Each row is a point on a tangle of strands that fork, close into loops and nearly touch. The rows are in no order.
In the rows, 128 means zero.
Two points are linked if the straight distance between their rows is under 135. Some points are linked to none.
J_475: [196 132 141 147 163 102  64 126 133 167 134 109 115  94 132 167 108  90
  94 172 128 154 128 124]
J_357: [121 117 132 130  64 101  78 120 106  83  98 140 131 128 128 132 158 154
  98 126  86  91 105 137]
J_163: [ 79 139 108  68  93 124 160  49 145  92  77 133 121 128 164 137 185 158
 132 103 126 147 134 135]
J_607: [147 116 194 143 154 111  75 135 146  98 186  98 155 112 130 124 105 107
 125 196 131 136 138  80]
J_262: [181 176 172 155 100 148 110 127 103 155 150 143 109 113  88 137 159 140
 127  95 117 131 104 129]
J_97: [153 154 159 129 168 175 169 170 147 111 136 111 136 122 132 124 115  87
 201 104 149 107 149 148]
J_576: [164 102 144 173 120  83  32 157 141 125 134 141 125  80 135 153 148  92
 136 102 109  93 111 134]
J_100: [131 180 121 110 136 162 186  76 107 172 105 124 166 112 125 143 117 140
 131 105 127 192  99 147]
J_344: [115 114 134 100 118  91 114 160  96 159 160 128 129 160 107 112 107 114
 115 184  98 147 166  68]
J_741: [ 75 118 147 113 152 130 128 128 156 125 152 158 150 132 145 104 123 104
 184  68 163  53 108 143]
J_680: [128 125 159 166  71 119 124 169 106 132 151 139 102 101  84 108 201 147
 105  84 162 138 116 119]
J_556: [131 115 110 113 122 153 118 138  64  96 142 147 119 116 153 135 116 132
 143 147 139 180 150 169]
J_281: [136  66  96 139 138 149 164 124 112  90 127  86 165 145 182 127 106 134
  70 149 159 141 150 164]
J_791: [ 96 145 207 115 114 136 103 125 115 166 105  65 178 113  98 156 114 117
 103 133 166 160 110  94]
J_119: [ 88  93  90 106 126 118 105 189 146 142 163 135 106 103 158 107 100  76
 146 132 139 124 154 128]
J_564: [140  65 137 146 192  78 121 128 126 130 135 126 135 127 126 124  75 101
  96 148 190 123  68 170]
J_212: [131  61 141 140 183  98  55 139  81 144 108 117 112 142 143 188  96 118
 150 150 162 101 134 126]
J_903: [ 90 146  91 119  99 153 169  86 134  92  83 148  66 107 139 131 203 184
 146  93 116 163 155 144]
J_985: [117 154  78  96  72 151 124 114 124 110 112 116 147 135 158 111 124 112
 122 138  35 136 159 122]
J_283: [104  79 134 150 199 145  92 151 120 162  90 100 142 105 155 156 104 132
 140 142 178 116 139 129]
J_85: [126  99  82 158 102  83 121 179 147 125 145 190  81 153 103  94 150 154
 122 129 126  95 127 122]
J_291: [115 109 113 122 130 155 144  73 130 101 136 107 132 140 156 164 123 200
 134 107 117 119 110 138]
J_863: [ 98 133 104 132 134 145 121  71 179 139 124 140 115  89 147 153 137 186
 110 106 140 137  62 162]
J_832: [103 131 133 102  67  86 109 127 143 104  79 132  86 156 121 164 191 173
 117 116 103 115 139  94]
J_595: [ 94 146 173 126 134  99 109 145 160 134 150 159 123  92 104 105 119  99
 172  90 146 102  83 142]
J_661: [115 126 121 102 103 125 177 160 136 136 132  93 116 106 104 122 128 105
 113 140 141 187 130 148]
J_868: [162 128 161 156 177 124 175 153 156 152 112  69 178 188 105 146 102 150
 104 121 145 154 130  95]
J_845: [170 166 118 123 131 114 171  91 184 136 103 154 109 123 126 115 190 152
  79 124 132 144 136 123]
J_646: [138  96 142 149  69 136  77 154  46  98 159 141 128 127 117 111 134 116
  89 168 139 118 152 113]
J_254: [179 179 116 122 136 106 160  86 156 115 139 161 101 147 146 139 157 150
 129  90  96 159  97 147]
J_265: [ 97 149 104 148 107 121 167 169 138  51  87 131  78 115  94  75 181 185
 114 160 118 160 146 133]
J_843: [108 144 135 144 161 117  98 118 159 122 148 141 170 121 150 101  94 140
 124 175  94 124 123  83]
J_472: [142 111  89 101  98 166 212 123 114 115 187 154 120 166 113  84 118 112
 139 124  99  99 159 132]
J_789: [103 156 120 131 101 140 163 113 135 100  65 128 127 116  83 106 144 129
 121 104  82  83 101 177]
J_695: [ 85  93  92 134  96 138  96 124 128  89 116 127  97 115 128 114 121 152
 128 162  88  86 111 135]
J_146: [147 157  57 117 109 139 165  60 145  67  99 181  85 133 133 106 134 187
 166 180  49 169 129 108]
J_252: [174 132 138 183 205 168 156 148 173 127 142  80 145 131 134 148  72  86
 154 135 139  98 117 150]
J_631: [185 114 112 135 123 100  81 169 125 109 126 104 131  99 165 143 122  83
  81 156 119 152 151 165]
J_108: [125 138 111 109 110 158 164  70  49 160 100 147 146 136  93 150 142 170
 101 129 123 180 113 148]
J_647: [111 164 153 119 127 160 193 125 150 179 117 116 105 136  85 125 176 163
 149 101 143 147 170  65]
J_561: [126 147  92 126 191 155 158  97  85 208 124 126 175 127 160 154  96 121
 120  97 167 187 107 171]
J_790: [148 113 109 120 127 142 157  88 116  97 119 106 150 175 123 157  93 148
 107 134  74  91 122 139]
J_786: [121 173 132 158 155 158  96 132 147 163 165 118 180  64 137 108  64  68
 139 116 113 144  94 155]
J_662: [154 146  84 126  90 113  69  94 113 116 107 171  97 110 147 151 153 187
 119 167 119 162 131 112]
J_134: [106 139 194 126 145 138  81 109 115 144 121 113 166  89 132 147 140 177
 123 152 178 166 125  89]
J_128: [100 153 121 102 178 168 149  89 181 166  83  98 144 114 135 136  94  97
 150 146 100 101 138 118]
J_940: [ 68 133 108 128 112  98 159 165 144 135  98 169  80 123  71  73 160 150
 135 147 119 132 133 112]
J_866: [ 85 128 116 116 147 116 105 129 120 133  82 150 174 122 154 104 130 166
 123 181 109 146 156  86]
J_179: [155 114 161 140 145 160 153 174 128 125 103  47 183 170 135 136 119 106
 117 114 135 123 166 118]
J_49: [132 135 127 112 128 126 176 104 140 142 106 127 172 153 117  88 146 132
  63 137 143 114 127 126]
J_773: [126 112 137 125  94 102  56 146 128 144 141 121 143 133 155 145 140 117
 114 103 101 100 119 111]
J_151: [176 157 171 119 108 146 107  86  89 147 140 168 121 121 110 133 170 115
  99 127 174  86 144 135]
J_440: [171 116 145 153 123 178 143 151 124 128 140  73 134 133 123 132 124 120
 106 162 128 100 178 108]
J_815: [128 180 150 112 139 159 144 152 118 131 143 158 144 148 152  97 137 101
 191  95 119 106 182 101]
J_311: [ 91  82 116 128 145  95  54 182 133 130 143 113 152 101 185 135  74  78
 154 127 119 146 115 156]
J_319: [144  97  62 140 100 132 164 136 117 123 156 176 111 168 134  79 128 157
 103 132 107  96 157 124]
J_148: [103 169 162  91 128 160 182 102  92 159  93 119 101 158  85 143 144 116
 192  58 164 110 134 137]
J_641: [ 95 140 116 167  97 157 164 146 107  68  95 117  71 113  90 118 182 202
 149  97 105 129 137 156]
J_958: [137  83 185 177  72 118  68 144  80 139 172 130 127  99  89 131 154 119
 103 129 176 103 120 109]
J_363: [105 156 203  79 106 129 159 105 113 123 131 121 136 168  80 122 121  92
 157 105 151  88 128 118]
J_118: [120 130 150  85  95 107 137  85  58 162 160 131 137 148 100 150 104 134
  79 150 134 187  95 129]
J_874: [155 127 222 145 112 120 112 138 108 168 127  91 153 126  93 161 143 101
 125  76 196 137  97 135]
J_941: [109 122  58  82  88 113 147  75 170  95 107 139 143 165 196 108 148 127
 125 122  86 124 154 112]
J_14: [135 131 154 109 166 119 136 122 159 116 132 162 127 130 154 106 158 136
 141 136 200 106 153  97]
J_258: [190 128  84 150 137  67  78 142 154 102 143 164 139 115 169 102 107  98
  88 133 116 137 103 166]
J_736: [186  92 127 125 124 107 116 148 144  68 141 100 161 161 184 138 139 118
  82 142 159 129 156 140]
J_266: [149  77 114 175 145 125 129 127 123  90 146 103 154 131 137 116  74 136
  79 163 161 130  79 184]
J_506: [187 126  92 144 145 107 114 141 167  84 152 159  97 127 146 106  93  89
 117 169  98  86 118 158]
J_239: [ 90 156 161 137  99 149 118 139 149  96  92 132 112  82 103 105 159  90
 146  77 111  72 115 153]
J_236: [148  90 140 177 120 124  54 142 170 130 104 124  84  61 115 157 150 130
 122 138 138  78 117 113]
J_840: [112  76 149 158 151 107  75 154 194 123 172 128  80  73 130 128 134 123
 145 136 183  97 113 118]
J_253: [130  94 130 144  64 174 138 130  66 125 154  95 136 139 121 147 151 136
  77 147 137 110 162 121]
J_889: [122 170 150  85 113 131 139 151  93 134 141 141 120 144 110 115 147 118
 171 148  98 147 177  76]
J_339: [165 148 169 155 161 153 155 152 123 190 193 116 150 150  96 116  96  85
 146  84 183 138 127 111]
J_586: [142 150  52 118 125 158 173  63 143 104 161 178 142 134 156  88 116 168
 147 155  66 169 130  87]
J_875: [150 113 152 153 148 112  83 108 126 179 126 104 144 131 114 172  61  92
 107 126 110 122  75 147]
J_712: [111 144  47 119 165 118 156 141 131  99 103 181 115 147 147 113 114 153
 187 132  70 147 128 150]
J_298: [142 128 126 133 111 137 164 119 144 128  75 105 156 173  98 126 146 135
  93  98  98  66 121 138]
J_630: [ 81 130 141  85 145 151 207  93 103 171  91 139 129 160 108 137 157 165
 183  86 163 128 160  96]
J_39: [ 94  75 143 132 135  77  77 164 104 115 134 102 148 105 126 125  79  68
 106 146 163 140 104 158]
J_5: [128 144  93 107 107 101 160 164 142 144 162 149  96 121 154 112 158 136
 126 108 142 213 131 131]
J_703: [136 114 180 155 169 134  79 119  98  90 142 125 165  99 169 122 107 156
 119 174 188 152 144 110]
J_155: [ 85 118 134 126 118 114  66  89 169 155 142 122 128  97 165 149 118 142
 115 119 131 109  88 140]
J_279: [ 65 117  97  67 125 116 149  91  80 175 113 147 198 169 166 122 105 116
 134 106 106 166 141  99]
J_398: [131 129  93 125 193 121 159 132 158 174 153 137 123 126 159 139  99 104
 138 121 162 152 109 155]
J_187: [105 108  99 163 160 142 112 161 138 127  79 121 142  92 154 124 148 172
 115 143 154 130 153 126]
J_550: [127  95 116 136 159  99  85 108  75 172  90 137 143 164 121 168  76 142
 107 140 118 114 103 140]
J_99: [103 120 151 107  62 124 132 134 117 139  83  80 105 149  93 187 182 147
 101 109 131 135 124 119]
J_431: [128 144 137 123 121 156 131 122 110 168  83  83 107 150 131 204 159 164
 148  81 108 120 149 119]
J_739: [118 141 195  80 100 148 123  99  87 109 151 120 105 127  91 143 141  99
 137 168 175  96 151 116]
J_583: [138 163 140 110 131 140 190 162 140 152 125  92 122 138  71 105  94  52
 124 152 102 132 132 127]
J_302: [165 182  81 135 137 104 148 161 148  86 120 164  99 150 142 131 138 133
 170  67  75 150 111 174]
J_818: [140 144 137 165 153 152 192 167 148 164 126  94 145 150 108 127 157 188
 121 101 143 153 150  88]
J_278: [123 129  58 133 139 137 157 103 167  78 108 148  75 127 123 113 116 180
 157 166  86 110 119 145]
J_156: [163 140 113 148 100  88  37 151 150  90 141 177  62  88 147 130 161 122
 181 110 116 119 115 147]
J_84: [152 131  81 103 131 167 186  85 129 136 194 132 155 165 152 112 103 126
 131 133  82 150 151  99]
J_264: [ 83 106 152  82 118  80 128 109  93 156 171 110 145 164  99 118  89  90
  86 185 132 160 112  95]
J_56: [182 119 134 175 172 124  95 150 190 104 179 123 123 111 130 127  89  91
 153 133 115  62 105 125]
J_538: [139 148 156 122 147  98  88 176 135  98 166 174  79 101 129 134 130  93
 202 111 137 133 109 146]
J_914: [107 148 101 122 185 153 183 147 174 132 130 137  83 124 135 123 131 124
 201  84 158 130 120 161]
J_796: [121 137 156 119 119 117 123 167 103 166 143 119 156 163  78  93  83  50
 119 137  79  98 147 103]

A piece is two or more points that can be reached from each other along the links. Count, over all rows, the pieces, the separate loops (a circle has one, a figure eight two, a Y none), the forks (points with three links) and the tips (points with one).
pieces -> 3
loops -> 4
forks -> 9
tips -> 7

A fork is a point with three links, a tip a point with one. Leave the first point through the second and follow the links. Name the first fork or tip that comes.
J_586 / J_84 -> J_985
J_344 / J_264 -> J_97
J_163 / J_903 -> J_278
J_703 / J_607 -> J_631
J_475 / J_875 -> J_874
